A landscape with many peaks, sampled at points; each row gives a point and its height.
From any point a climber takes the steepest step (rise divided by distance) to one of its 2 nearest points. It stops when none of these is higher. Distance is the straight distance between rows; heights are no part of it.
pari: [ 15 -17  10  30 -52  32  27  -6  13  26 -48 -27  15 -23  -9  -8   2  24
 -10  30  28  10   7   2 -12 -13   0  -7 -17 -22  16]  height 5.85
komaf: [-10   6 -16   3 -28 -28   4  -4 -13 -17 -15 -15  -1 -28  -2 -28  20  21
 -26  -8   3 -13 -41  18   2 -22   0 -17   9   6 -36]  height 0.79
zes: [ -5 -29  -3  21 -42  14  24   9 -15  40  -3 -10  -5 -13   3   3 -25  -9
  -9  21  -7   8  24 -22   5   4  12  15 -20 -23  15]  height 1.43
Gezan: [-14 -21   0  17 -42   3  32  10 -15  35  21   4  -8  -8  15   6 -26 -21
  18  11 -10  11  19 -14  14   6   9  19 -18 -19   5]  height 1.40
Bov: [-42  15  11   2  16  -5  24   5  21   5  14  12   0 -44  13   6  -5  -6
  -1 -41  21 -18 -41  25   4 -33  10 -13  15 -19  -6]  height 0.23
babim: [-15   1   0   1   7 -10 -10  -8   5 -39  11   1   2 -19  20   3  10  20
 -20  -3   5 -22 -28  13   2 -55 -12 -31 -13   9  14]  height 4.56
Vofop: [ -8  -4  -7   2 -12 -14   2  -5 -15 -17 -12 -10   5 -17  10 -15   9  26
 -30   6  12 -16 -27  15  -9 -49 -11 -39  -1   5   1]  height 4.24
Bubar: [  7 -29   7  22 -25  21  18   9 -21  45 -16 -12   1 -14   3  -8 -11   5
 -20  32   6  -2  14 -12  -2  -9   5  -6   2 -24  23]  height 1.49
damef: [  2  21 -22 -22   3 -40 -20  -7   1 -54  12 -13   1   0  -5 -13  30  34
  -8 -20   2 -12 -43   6   2   5  -2   5   1   5 -40]  height 4.85
Dapi: [-23   2   9  29 -33  16  35  -7   6 -12 -30   5  16 -46   4   4  -1  33
 -10  12  31 -19 -26   4  -8 -64   6 -23 -10 -16  13]  height 1.10
tebaz: [-20 -16  -7   6 -22  -3  17  -4   1  28  22  -3 -17  -4  18  22 -32 -30
  20 -10 -10  15  19  -9  18  16   3  15   0  -5  12]  height 1.37
mika: [-29 -27   4 -11  62   1  -3  -3 -10  23 -28 -16 -45  14   1   7 -19 -14
 -19 -10 -24  -1  39 -15  -1   5  13 -26  19   1  25]  height 1.23
Lor: [ 20  27   4   9 -18  -2  15  -3  14 -60  18   4  19  -1  22  10  17  40
  12  13  14  -5 -35  -1   9 -32   0   4 -51  -5   7]  height 5.77
Git: [-41  16  14  -9  42  -2  10   5  31   2  16  16 -16 -21  12   6  10 -23
   3 -49   9 -13 -24  33   6 -11   3 -11  19 -12  -6]  height 0.30
zati: [-12  -9  10  -1  35   5  -5  13 -33   5  27  21 -22   3  17 -18  10 -10
 -20   9 -17 -18  -6  21  -6 -23  -9 -21   9 -13   5]  height 3.09
fal: [-22   2   4  -2  -4  -2  14  -5  17  17  31   7 -23   2  25  26 -13 -39
  37 -24  -3  14   5   6  20  18  -2  17  12   1   6]  height 1.35
Bur: [-17  -8  22   5  30  13  -2 -11  20  24  -4 -10 -47  -4  27  37 -16 -42
   8 -36   0  12  23   1  28  19  10  17  30   9  11]  height 7.06
Seta: [ 14  29  -8 -10   7 -13   0   6  14   1  26  26  -2  39 -17  10  -2 -17
  55   9  -2   9  -8  -1  -8  35   3  30  41   3 -46]  height 2.91
Gib: [ -3 -22  -7  -6  27   1  -1 -10   5  38 -29 -16 -23   4  -6   8 -21   0
 -19 -19   6   2  24   5  -7  18  10 -18  43 -10   8]  height 1.62
zep: [-35  16  34 -21  29   5 -18  -8  25   1 -12   7 -43   7  13  27  15 -20
  27 -32 -37   4   7   5  31  11  -2   0  15  36  17]  height 6.66
mupi: [ -6   0  18  15  25  17  13  18 -10  23  21  30  -6 -16  24 -14  23  -6
 -12  -2  13 -24 -27  31   0 -27   3  -6  21 -29   1]  height 2.81
kabuz: [-34 -24 -14 -18   8 -19   9 -11 -31  20 -21 -15 -17   6   4 -22 -18   6
 -24   6 -12 -10   4  13 -19 -34  -6 -53  12  -2  12]  height 0.80
Funi: [-27  -2  -2  -2   0 -12   7  -9  14  -1  19   6 -10 -15  12   4  -6 -10
   0 -26  -1  -5 -14  27  13 -16  -9 -19   9   4  -2]  height 3.74
sab: [ 21 -26   1  14   8  23 -11  13 -21  20   6   3   4   8   4  14 -13  -2
 -17  24   1   8  33 -41  -2   9   6  24 -25 -16  31]  height 1.91
gef: [-36 -27 -16 -27  23 -16  -3 -16  -9  20 -33 -29 -24  12  -3  -5 -28  -1
 -19  -1 -21  -3  25   0 -27 -19   1 -52   4   7  22]  height 0.97
vomot: [  5  -3 -12  -1 -34  -3  -5  -9  11 -10  -8 -15  17  -5  -5   2  -6  15
 -10   1  11   4   1   8  -8  -8 -14 -18 -19   8   8]  height 2.38
sov: [-37  -5   5  -4  -6 -23  25   4 -37  21  21   0 -27 -13  15 -24   2 -29
  -6 -20   0   2 -13  39  -1  -8   6 -28  18  -7 -24]  height 4.20
vumi: [-19   8  20 -13  63   1 -18  -2  28 -22 -13  11 -20   3  -5  -3  21   9
 -11 -30 -14 -13  -6  20   3  -4  -5 -34  17  14   4]  height 0.43
fet: [-15  -9  18  10  30  15   8  24 -36  30  30  28 -24  -2  26 -20  13 -24
  -6   6   4 -17  -8  30 -11 -17   1  -8  20 -29   2]  height 2.94
zud: [-16 -19 -24 -10 -30 -15   4  -5 -10  40 -13 -22  -2  -2 -24  -9 -27 -17
 -13  -6 -19   8  16   4 -12  18  11  -8   7  -4  -8]  height 1.38
kalad: [ -2  -8  11  22 -13  19   7  -8  31  -1   8  13   2 -20  15  25  -8  16
  -6   1  20  -4  -5   1  11 -22  -3  -3  -9 -10  33]  height 6.39
naz: [ 40   8   5   0   0  19  -2   5 -10 -13  14   8  17  28   7  12  -5  11
  21  36   6  14  29 -38   4  13  -6  18 -47  -1  30]  height 2.11
gige: [ 20 -17  -6   1  26   9 -14 -15  12  40 -37 -20 -19   9 -13  18 -25  -6
 -26 -21   9   8  32  -5  -6  43  17   5  44  -6  -4]  height 1.77
Pasa: [  4   9   3  23 -39  22  29  -3  11 -10 -61 -26  34 -39 -16 -11  14  36
 -10  16  41  -2 -15   5 -24 -45   2 -18 -25 -13   2]  height 5.81
menan: [-17   1  -5  -5 -10 -14  11   1  -1  15  26   9  -8  -1   0  -4  -4 -24
  18 -26  -4   6  -2  28   4  23   0   3  24  -6 -24]  height 3.08
dafe: [ -7  -3   5  27 -36   8  35  -7 -10  -8 -46  -7  14 -36  10 -24  17  28
 -19  30  23 -14 -31   6 -10 -64   2 -29  -6  -6   3]  height 1.04
nete: [ 20  -9  11  24  -1  19   9  18  -2  31  -3  18  11 -16 -13 -15  16   7
  -8   0  16  -7  -7  17  -1  15   7  10  39 -25 -10]  height 2.34
kon: [-26  12   7  13 -10 -10  20   2   7  -9  20  15   1 -35  22  -3   8   2
  -8 -19  10 -20 -48  23  11 -40   4  -8  -3 -13 -13]  height 0.18
pupiv: [-19 -14  16  20   9  20   4 -14  38  10   5   4 -19 -24  29  41 -15  -7
   1 -15  21  -5   3  -2  26 -17   4   1  12  -6  32]  height 6.60
mes: [-27 -19 -20  -7 -11 -25  23  21 -43  27  29  13  -3   7 -14 -15  -8 -39
  21  -5 -28  11  13 -10  -5   7  21  26  -8  -5 -30]  height 3.27
Ruka: [-26   8   5 -11  11  -1  14  15  -2  19  42  15 -29  15  26  16  -2 -62
  53 -17  -2  12   0  10   0  18  -1  26  11  -7  -5]  height 1.33
demu: [  7  24 -12 -40  12 -28 -19 -16   9 -31   1  -8   2  39 -24   4   1  -7
  23  -2 -29  13   3 -11   5  30  -9  -3   8  36 -15]  height 6.21
ven: [ 12  26  -5 -16  33 -18 -25   1   9 -54  11   2  15  -3  -9 -10  29  25
 -15 -24   6 -14 -39   8   0   1   0   4   1   6 -26]  height 5.25
Vonu: [ 31 -18   0  15 -10  19  -9  20 -18  30   2  10   9   7 -17  -4  -7  -1
  -2  14   1   7  26 -14 -10  37  10  37  16 -17  -6]  height 5.04
fil: [  3  -6 -20  -2  14  -8   6  20 -17  16  27  29   1  31 -16  10 -14 -22
  43  21 -21  10  16 -37 -10  20  12  42  -3   0 -16]  height 3.50
lolen: [ 40  18  -7 -16 -15  -8 -13   7 -23 -20   9 -12  39  30 -16 -21  11  19
   7  29  16   7   9  -7  -6  25  -3  10 -28   7 -13]  height 4.38
von: [ 12 -17  10  24 -64  23  29  -6   4  23 -47 -35  14 -19 -12 -34   2   4
 -10  42   4  15   5   1 -17 -10  -4  -9 -26 -11   0]  height 5.69
pepiz: [ -3 -41  -5  13   3  12  17  20 -43  57 -16  -7  -3 -10  -6 -15 -11  -6
 -27  26  -6  -2  21 -26  -5  -7  16   5   6 -29  16]  height 1.60
geg: [ 34  -9   9  23  16  27  -6  12  14  27  -9  18  13 -11 -14   8   9  17
 -15 -10  29  -2   2   4  -1  25  10  20  39 -24   0]  height 2.22
keki: [ 11   3  15  30 -22  24  19   1  28  -9   0  15  22 -28   1  13   0  33
  -5  -2  26  -5 -17   3   5 -18   5   3 -20 -22  20]  height 6.24
toguf: [ 21  15 -13 -25  -4 -22 -21 -11  12 -23  -1  -6  25  23 -34  -9   9  13
  -1 -15   5  10   0  10  -7  35  -2   6  16  15 -27]  height 5.02
tofas: [-11  19 -20   7 -56  -7  15 -10  33 -28 -30 -16  30 -31 -18  14 -11  28
   6 -25  19   5 -20   5 -14 -18  -3  -5 -24   0 -21]  height 5.13
rorem: [  4  22 -25 -26  -1 -38 -14 -15   8 -60  11 -19   1  16   5   1  17  23
  11  -3  -6  -2 -33  -5  11  -2 -15  -7 -13  25 -22]  height 4.55
miko: [-36  -1   8 -12  56 -16  -5  -3   1 -17  -5   1 -32  13   0 -17  10   0
 -18 -21 -22 -14   2  32  -3  -5  -5 -51  21   7  -7]  height 0.51
Pevov: [  7 -15  -2  18 -64   6  24   0   2  26 -27 -23  15 -15 -15 -27  -3  -1
  -9  21  -2   7   1   6  -5   8  -1  -3  -5  -8 -12]  height 5.51
zifev: [-23 -20  -3  23 -54   6  27  -9   2  23 -12  -8  -6 -28  11   4 -17   5
  -8  15  12  -2   1  11   1 -33  -2 -23  -3 -10  14]  height 1.20
Bifa: [-48  -4   1 -15  29 -26   6  -6 -15 -11  13  -7 -39   1  14 -17   0 -17
 -11 -21 -21  -8  -6  36   2 -16  -6 -47   9   7 -12]  height 0.58
gaz: [ 15  33   2  10 -14   2   7   3  10 -56  -5  -6  38 -26  -1   4   9  45
  -1  -4  29  -9 -31   0  -2 -27   5   2 -48  -5   0]  height 6.02
gede: [  9  17   1 -14  25 -11 -18  -2  19 -31  14  17  12  10 -11  -2  17   9
   2 -22  -5  -4 -22  13   4  16  -7   5  15   8 -20]  height 5.64
zilo: [  3   9   4  20 -32  -9  28  10   7  -4 -13   0  21 -38 -15 -33  19   9
 -10 -10   8 -11 -43  17  10  -3  11   9  17 -10 -44]  height 4.52
kaso: [ -6  17  -7  -9   3 -12   7   6   8   9  31  22  -6  21  -3   3   0 -29
  46 -17  -3   7 -10  21  -2  31   1  27  36  -4 -40]  height 2.99
kam: [-21 -32 -17  -6 -14  -2   3  -2 -28  43 -24 -27   0  -4  -5  -8 -24   0
 -30  25  -8   0  17 -17 -23 -27   3 -24 -14  -9  25]  height 1.41
ledo: [ 30   5   0 -13  22   5 -24 -21  13  12 -19  -3 -13  25 -19  20 -13 -16
   4 -15  -8  18  37 -33   0  53   7  35  23  23   1]  height 6.27
num: [-27 -15  -3  24 -42  16  32 -17  15  12 -37  -8   8 -34   6  15  -9  27
  -3  11  34 -10  -5   5 -13 -54   2 -27   4 -14  20]  height 1.16
Guti: [-21 -17  14   7  15   8   0 -21  35  18 -13 -17 -39 -16  26  41 -25 -20
   0 -27   9   2  18  -2  27  -4   7  -4  26  12  25]  height 6.82
Votu: [  2  -7  12  12  29  19  -9   5   8  20  18  19 -20  -3  17  16  -1 -18
   2 -14   1  -1   9   8   8  14  -3  14  24 -13  14]  height 2.55
zuvu: [ -5  12  17   7  29  23  -6  12  25   8  31  34 -13  -3  30  15  17 -26
  16 -15   6 -13 -10  18   7  -3  -3  25  12 -19  14]  height 2.61
fas: [ 48  18   0 -14  28   8 -33  -3  -6  -5  -1  11  16  36 -26   2   5  -1
  15   9  15  16  34 -26 -11  50   0  36  10  18   2]  height 2.45
Sizok: [ 40  19   3   1   7  15   7   7   4  -6  21  19   4  37   3  27  -5  -1
  45  41  -1  14  13 -47   3  21  -4  18 -24   4  12]  height 2.21
nefuz: [ -9  -3   2  -2  25  -7 -13  24 -49  -6  35  26 -16  14  10 -28  12 -17
  -8  11 -27 -16 -10  16 -14  -8  -3   7   0 -10 -23]  height 3.26
gem: [  4  25   4 -27  20 -12 -16 -11  22 -30   6   6  -4  29  -5  14  11  -7
  30  -6 -27   9  -9  -8  16  16 -16  -1   9  35  -1]  height 6.12
suf: [ 36  34  -7 -14  10  -9  -9  -4  23 -14  14  20  21  41 -27   9   9   7
  41   7   9  15  -5 -14  -5  40   0  25  28  12 -31]  height 2.78
Filet: [  5  11 -11 -16  28  -8  -2  11 -10  -4  23  21  -6  36 -10  16  -6 -24
  44  24 -33  13  10 -42   1  14  -2  26  -4  17  -5]  height 3.63
dagir: [ -7  -1 -17  -5 -18 -21  24  21 -27  15  37  17   2  23  -6  -4 -14 -22
  43  20 -25   6   0 -20  -3  12  11  26  -4  -6 -35]  height 3.37
Dirak: [-12  24  25 -31  19  -4 -21 -16  26 -12 -18   5 -23  21  -7  24  16  -5
  33 -25 -39  11   1  -8  27  19  -7  -2  13  52  11]  height 6.40
foso: [-18  -6   7  16 -40 -10  32   5 -11  25  11   3  -3 -29  12 -20   2 -15
   0  -9   5   0 -18  28  11 -11   4  -9  16  -9 -18]  height 4.51
Raz: [ -8   0   7   8  -5  -8   4  22 -49   1  35  18 -18  -5  35 -35  20 -18
 -10  17 -19 -19 -25  19   1 -23   1   3  -3 -11 -26]  height 3.39
pag: [  6   3 -11  13 -26  21   8 -11  15  18 -65 -42  41 -20 -18  -3   9  35
  -5   9  50   5  -1   9 -34 -33  -4 -23 -14  -9  11]  height 6.32
bep: [ 49  28  -3 -14   8  -2 -19  -6   9 -21   5   8  36  33 -24  -1  13  16
  22   7  23  14  12 -11  -3  39  -5  19   2  15  -9]  height 2.62
gapif: [ 30  -4   9  15 -33   6   6  14 -19   2  -3  -1  22  -5 -11 -36  20   9
 -12  22   0  -4 -10   6  -1   6   0   6   3  -8 -18]  height 5.03
sigas: [  7  -7  -4   9 -44  -3   9   0  -4  -3  10   0  13   0   4  -5  -8   7
   0  13  -6   3  -2   1   3   0  -9  -4 -19  -4   0]  height 2.47
bas: [ 19  -6  12  28 -37  34  16  -5  24   1 -29  -8  18 -25  -3  16  -2  37
  -9  15  41   8   8   1  -2 -17   4   0 -29 -23  28]  height 6.05
Ginut: [-21 -16   6  -7  42   0   0  -9  11  18 -15  -2 -29   1   3   5  -9   1
 -12 -20  -1  -4  16  14   0   0   0 -34  33  -1  14]  height 1.47
taz: [-13 -23 -12 -10  -7  -1 -13  -4 -25  11  -9 -22  10   1  -1  -5 -17   3
 -29  30  -5  -2  19 -20 -20 -33  -9 -30 -38   5  36]  height 1.61
vuke: [ 23   3  -8   8 -29  21  -8  -9  14  24 -46 -43  38 -10 -21  -3   3  29
 -11  12  46  12  12  12 -25   3  -2 -13 -25  -4  10]  height 7.02
Saf: [ 44  26  -4  -7 -30  -6  -1   3  -5 -28 -10 -20  47  17 -17 -22  21  33
   9  22  32   4  -4   7   2  21   0  12 -33   2 -23]  height 4.09
Dad: [ 17   0   9   6  33  13 -16  -8   6  17 -14   5 -33  20   3  33 -19 -35
  16 -18 -14  13  31 -29  11  44   8  52  28  15  -3]  height 6.50
bines: [-20 -12 -10  -8  -1 -13   7  11 -24  23  28   9 -13   5  -4  -4 -17 -34
  13 -10 -23   8  17   2  -1  17   5  13   6  -6 -13]  height 3.17
kazom: [ 16 -21 -11   2  -1   6 -15  16 -27  40 -13  -2  11   9 -44 -19  -9 -10
 -14   9  -9   9  32 -12 -26  40  24  32  25 -15 -20]  height 5.38
dag: [-36 -23  24  -5  66   5   1 -10   6  18 -28 -11 -52  10  21  14  -8  -5
  -6 -14  -7 -10  27   1  11  -7   7 -35  34   2  32]  height 1.34
pano: [  1  -4 -10  -6 -16  -4  -3  -6   4   1  18   4   3  11   4  11 -16  -7
  10   3 -17   8  10 -10   7  12 -10   2  -8   6  11]  height 2.54
kamo: [-48 -13  -6 -13  11 -26  21 -11 -24  10  -7  -6 -30  -6  16 -18  -8  -1
 -16 -13  -2 -11  -9  31  -7 -38  -5 -56  21   2  -3]  height 0.66
nafa: [ -9  12 -25 -40   0 -42 -16 -10 -12 -32  13 -15  -4  39 -24 -13  -6  -6
   7  -3 -33   7  -1  -2  -1  25  -2  -1   5  20 -38]  height 5.83
Gulir: [ 18  -3   8  25 -32   4  27   6   1   6 -27  -5  23 -29 -16 -41  25  13
 -18  14  10 -10 -27  13   1  -8   3  -5  15  -8 -23]  height 4.76
didut: [ 44   0   7   8  20  21 -23  -5  17  12 -12   7  13   3 -11  13   5  14
 -14 -10  30   8  21 -10  -2  34   0  16  17  -2  14]  height 2.08
sadod: [ -6 -21 -15  -8   4  -4  -6  -5  -4  35  -7 -11 -15   2 -14   7 -25 -16
 -14 -15 -12   8  28  -3  -5  28  11  -1  20  -5   0]  height 1.48
surop: [ 16  26   3   6  -1  13  -3  -5  29 -41 -16  -4  41 -25  -7  16  -1  35
  -2 -10  41  -2  -3  -4  -5 -21  -2  -6 -39   6  22]  height 6.41
rupi: [ 20  -5 -10 -10 -11   2 -21  -5   3  11 -15 -21  22   5 -21  -6  -6  13
 -18   4  14   8  15   2 -17  17  -6 -15  -6   5  11]  height 2.26
boge: [  1 -10   3   5 -14 -10   0  14 -45  -1  15   7  -3  -5  11 -34  10   1
 -25  24 -18 -14 -16   7   0 -18  -2 -12  -6  -5 -14]  height 3.55
vuli: [  9 -15  -4  -7  49   8 -25   5 -22  22 -17   5 -16  18 -33  -5 -10 -10
 -23  -4 -10   7  41 -11 -23  39  15   9  26  -6  -4]  height 5.48
pubor: [  3   3   7   9 -16   0   7   9 -20 -17  46  21  -4  12  38  -5   3  -2
   9  28 -20 -13 -18  -2   9 -23  -8   4 -29 -10   4]  height 3.57
livu: [ 23  16  -3   5 -17  15  -3 -15  36 -20 -22 -12  31  -8  -7  20  -2  30
   6  -6  43  12  15  -2  -1   2  -9   0 -40   8  25]  height 6.76
rumaz: [-26   4  39  -3  36  19 -15  -8  20  16 -14  -1 -55   2  28  36   4 -34
  17 -32 -18   3  18  -2  33  13   7  15  21  24  20]  height 6.86
puzem: [ 31   8 -11 -19  -6 -10 -11  10 -21  -8  13   1  29  37 -26 -10  -2   3
  17  25  -5  12  18 -26 -13  30   2  22 -12   4 -14]  height 4.07
Gemev: [  3  12 -12  15 -30 -21   7  -1 -13 -32 -30 -21   1 -47   7 -45  43  31
 -30   8  11 -15 -51   0   2 -22  13  -1  -2   4 -36]  height 0.90
Sule: [ 26  11  -9  -9 -25 -17 -11   1   0 -18  -6 -11  35   5 -28 -22  17  23
 -12  -5  14   1 -16  13  -5  20   1   7   4   4 -33]  height 4.64
nutum: [ 32   9  -3   2 -12  21 -17 -25  31  -4 -31 -27  20   2   3  26 -11  19
   3   5  43  19  39 -11  -1  16  -8   9 -43  16  33]  height 7.13
Noso: [-21  -4  14  10 -26 -10  34  14 -35  32  16   3 -12 -23  10 -37  14 -38
   8 -13   5   6 -16  32   2   4  12  -5  27  -8 -35]  height 4.37
Zari: [  9  -5  -2   7 -17   2  11  16 -23  -3  35  21   4  16  15  -2  -8  -7
  18  29 -23  -1   2 -18   3  -1  -5  15 -25 -11   2]  height 3.49
benup: [ 14 -35  -5  12  18  17  -6  12 -29  44 -18 -14  -2   2  -2   7 -19   0
 -34  20   4   2  29 -32  -8   3  13   9   2 -25  23]  height 1.75
fetum: [ 18 -13   6   8  -7  20  -7   8 -16  -3  18   5   9   9  12   4  -9   6
  -8  32  -1   5  23 -28   1  -6  -5   5 -40  -8  40]  height 2.01
Tebu: [  2  19   4   8   5   1   5   6  26 -15  12  18  25 -25  -7   3   4  16
  -3 -28  11 -11 -36   8   4  -4   3  10   4 -13 -12]  height 4.03
lop: [ -2  24   2   0  14  -5 -11  -4  19 -61  12   1  17 -18  14  10  12  25
  -8 -12   8 -18 -37  -1   5 -39  -7 -11 -27   9  11]  height 4.80
bal: [-14   5 -22 -34   9 -42 -19  -5 -30 -39  22 -11 -21  27  -4 -22   5  -2
  -7   0 -38  -4 -10   2   0   9  -7  -8  -5  13 -36]  height 5.86
Zar: [ 38  -3   5   3 -19   9  -8  19 -31  -2   4  -1  32  12 -13 -28  13  15
  -9  30   5   0  11  -5 -11  15  -1   9 -20  -6  -5]  height 4.74
Zofom: [  8 -15  -3  -1  47  10 -19  12 -16  10   3  20 -19  22  -8  19  -9 -28
  11   3 -24  12  32 -41  -4  24   8  50   1  10  10]  height 5.55
logag: [-14  10  -4  -1  -3 -10   3  -7  28 -22  10   7  10 -20   2  11  -3  10
  -2 -27   3  -8 -26  12   8 -18  -8  -9  -1   6  -4]  height 3.86
sefes: [ 31  19   5   3 -19   3  13   1   2 -41  28   8  15  26  21   8  11  26
  23  34   3   2 -15 -11  11 -13 -10   0 -45  -3   8]  height 5.60
Lilev: [ 10 -15   7  10  23  13  -9  -8   9  26 -13  -9 -31   4  14  36 -29 -31
  -8 -21  -4  11  31 -17  18  30  11  27  28   3   4]  height 6.79
Suro: [-32 -26 -15   6 -44   1  12 -16 -12  29 -23 -27  -4 -15   9   3 -26   2
 -13  21   5  -3  13  -2 -18 -40  -5 -35  -9  -3  23]  height 1.26
Lebu: [-17   7  -7 -20  16 -26 -12  -3  -6 -33  24   2 -20  16   7 -10   9  -9
   1 -13 -29  -6 -17  19   9   3 -14 -10   7  11 -24]  height 6.17
kiz: [-27  18  -5 -17   4 -26   5  -4  12 -29  36   5 -18   7  27   4  10 -19
  21 -19 -19  -8 -35  22  19 -12 -14  -4   0  10 -20]  height 6.36
rura: [ 47  23   4  -8  20  13 -15  -4   5  -9   6  12  10  35  -7  16   4   1
  33  21   7  18  23 -40   2  36  -8  27  -7  19  18]  height 2.32
Beza: [ -5  -5  19  -3  56  24 -26  13 -14   5   2  21 -34  16  13  23   3 -31
  13   5 -34   3  25 -34  12   6   0  36  -5  14  30]  height 5.28
Koti: [ 34  27  -4   0 -28  -9  -1   5   6 -29 -26 -25  50 -12 -30 -27  24  37
  -7   1  38  -1 -19  12  -3  15   7  12 -23   2 -30]  height 4.25
sabi: [  2 -15   0 -10  17   9 -23   2 -22  -8   5 -10   9   8   3   2  -9  -1
 -22  29  -6   1  29 -30  -4 -18 -11 -16 -45  10  50]  height 1.84
figu: [  3  22   3 -13  11  -8 -19 -11  21 -65   7  -8  13   2  13  16  18  16
  10  -4  -1  -5 -20  -3  18 -30 -16 -15 -33  35  24]  height 5.01
dasiz: [-21 -12 -18 -26  17 -30 -16   3 -41 -21   6 -13 -14  12  -7 -26  -4  -5
 -36   9 -37  -8   4  -4 -12 -19  -8 -32 -25  11  -4]  height 3.47
tusi: [-14  32  -4  -9   6 -17   9  -4  38 -39  29  13   3   0  22  19  10  -2
  26 -17 -11 -13 -48   3  22 -21  -8   7 -10   3 -10]  height 6.19
rimir: [ 14  23  11   1  36  23 -11  14  15  10  17  35 -28  28  20  29   5 -34
  53  15 -11   1   0 -18   2  21  -8  48  17   7   9]  height 4.95
Vokip: [ -1  -1   7  -7   9   8 -17 -12  25 -10   5   5  -8   1  10  20  -3  -7
   6  -9 -12   5   9  -7  17   4 -12  -4   1  18  30]  height 2.63
koz: [ -8  -9 -12 -12  -9 -20 -10  -1 -28 -10   0 -14  -5  -1   2 -23   1   8
 -33  10 -12  -9 -10  12 -10 -23 -10 -33  -6   7  -7]  height 3.85
basa: [ -2   6  15  17   5  15   8  12  14   4  33  31   3 -13  27   4  14  -6
   3  -6   7 -18 -24  21   9 -19  -1  12   3 -24   7]  height 2.70
zuko: [-15   6 -27   4 -63 -23  13 -12  17 -11 -24 -23  17 -25 -15  -4  -5  12
  -4 -21   5   2 -24  21  -5 -11  -5 -10  -2   8 -34]  height 4.86
Mirib: [-28  12   5  19 -21  -1  16  -9  20 -34  17  13   7 -36  21  15  -4  16
  -4  -7  10 -21 -39  11   7 -55   1 -10 -25  -6   7]  height 0.14
Videm: [ 24  -3   3  -5  32   9 -25 -14  27  14 -23  -1  -7   6 -20  13  -2   6
 -17 -26  12   9  24  -3  -2  39   5   2  34   9   3]  height 1.93
vil: [ 15  -6  -3  -3   3   0 -20  13 -20  14   5  15   8  21 -43 -26   0  -5
  -1   1  -5   7  19  14 -23  41  15  28  42  -8 -33]  height 5.80
gen: [ 22  -6  -7   7   5   9  -2  21 -19   8  24  24   7  25  -4   7 -10  -8
  24  27 -17   6  19 -36  -6  20   2  37 -15  -8   3]  height 3.38
vur: [ 11  32  -4  -9   9 -10   2  -4  36 -36  19  17  20   8  -1  14  11  11
  26 -17   0  -4 -38  -3  11   5  -5  14   0   7 -16]  height 5.96
Piduk: [  6   7  13  -2  31  20 -16   6   2  -2  21  24 -20  21  22  25   1 -26
  32  16 -26   4  11 -30  14   9 -10  29  -4  11  28]  height 5.09
Kedu: [  7   7   8  -7   3   5 -19 -10  10 -40  12  -1   8  10  16  15   4   6
   6  15  -3   1   5 -11  15 -20 -21 -14 -34  25  42]  height 5.23
minas: [ 41  14  -5 -10  -6   4 -20  -6  12  -5 -12  -9  40  14 -22  -4   7  20
  -3   0  31  11  18   1  -5  35  -4   8 -11   8   4]  height 2.46
Resom: [ 14 -11  13  31 -19  24  15  14  10  33  11  18   4 -16   8   5   3   0
   6  -3  17  -1   0  11  11  15   6  22  22 -29  -1]  height 2.44
vaba: [ 17  -4  -8   5 -21  24 -17 -19  15  14 -36 -41  24  -4  -2  14 -11  24
 -10  15  42  12  30  -2 -20  -4  -6 -12 -35   4  30]  height 7.78
sosoz: [  7   3 -18 -26  14 -16 -13   2 -15  -7  13   4   7  34 -24   1  -9 -13
  18  10 -28  14  20 -31  -6  24  -1  16  -8  16  -5]  height 3.81
zokig: [-18  -2   4   0  -4  -5   4   2  -5  -8  38  16 -11  -2  28   2  -2 -15
   4   1 -15  -7 -13  15  14 -20 -13  -7  -9  -3   8]  height 3.64
Nabu: [  3   7   1  29 -36  -6  25  -3 -11 -25 -41 -13   5 -45  15 -43  33  23
 -28  26  12 -11 -42   3   1 -46   8 -14  -8   1 -22]  height 0.98
dok: [  9  -8  -7  -9  36   4 -23   2 -10  14  -6  12 -15  23 -27   7 -15 -20
   0  -8 -20  14  39 -25 -13  44  13  34  17   6  -4]  height 5.84
fes: [-20  -1  -9  18 -62 -18  29  -5   0   5 -14 -13   3 -32   4 -18   0  -1
  -5  -6   1  -1 -24  25   9 -21   0 -14   1   4 -30]  height 4.66
Kurez: [ -3  13 -15  11 -45   4   7  -8  14 -20 -40 -28  32 -30 -14   1   3  32
 -10  -5  30  -1 -15  10 -23 -36  -5 -19 -28   0 -11]  height 5.45
Bezev: [-25 -23  -1 -24  40  -4 -23  -2 -14  -2 -12 -13 -21  10  -9   3 -11 -13
 -21   5 -35   2  34 -24  -2 -12  -1 -27 -21  23  37]  height 2.95
Zef: [  6 -11   1  12 -42  -2  17  10 -18  24  -6  -7  11 -11 -14 -33   3  -6
  -8  14 -11  -1  -2  12   1  11   3   1  14  -8 -21]  height 5.29
karo: [-31 -33 -10 -17  36  -7  -3 -16   2  32 -46 -36 -40  11   1  13 -36 -10
 -15 -11 -17   0  36 -13 -10  -1  17 -33  15   5  23]  height 1.12
kizit: [ 23   5  -1 -10   8  -6 -22   1   2  -5   2  13  23  15 -41 -19  14  13
  -9 -15   8   3   1  21 -15  37   5  15  38  -3 -33]  height 5.40
Dozaf: [ 11  12   7  13 -12   0  11  14  13   2   8  18  27 -20 -17 -14  15  11
   0 -20  10  -9 -34  19   5  11   8  19  24 -16 -34]  height 4.27
Kup: [-38  14  23 -14  49   0  -7  -3  38 -10  -1  13 -25  -8   6  10  15 -17
   8 -45 -14  -9 -10  26  14  -1  -2 -13  20  11   3]  height 0.36
degud: [ -2 -15  12  26   1  24  10  11   1  39  23  11 -21 -12  29  21 -11 -23
   7  -9  18   2  10   8  13  13   8  21  22 -28   8]  height 2.49
Sulok: [ 23  12   9   1   7   9  -9  -3  13 -32  25  16  15  13  16  11  13  12
   9  10   0  -2  -9  -6  11  -8 -14   0 -22   4  24]  height 5.41
bugo: [-28 -13  -2 -26  45 -18 -18   6 -26 -19   4  -2 -22  19 -12 -14  -3 -17
 -23   2 -48  -4  20 -11  -4 -10  -6 -28 -21  15  12]  height 3.19
nim: [-16 -13  11 -15  30   6 -22  -7   4  -7  -2  -4 -23   5   6  11  -7  -9
 -10  -2 -24   2  22  -8   9  -5  -9 -21   1  21  36]  height 2.75

Where does a climber stop that starts at each point below?
Seta: lolen
Vofop: vaba
zokig: Bur
sov: vaba
Zar: Bur
Ruka: lolen
Mirib: vaba
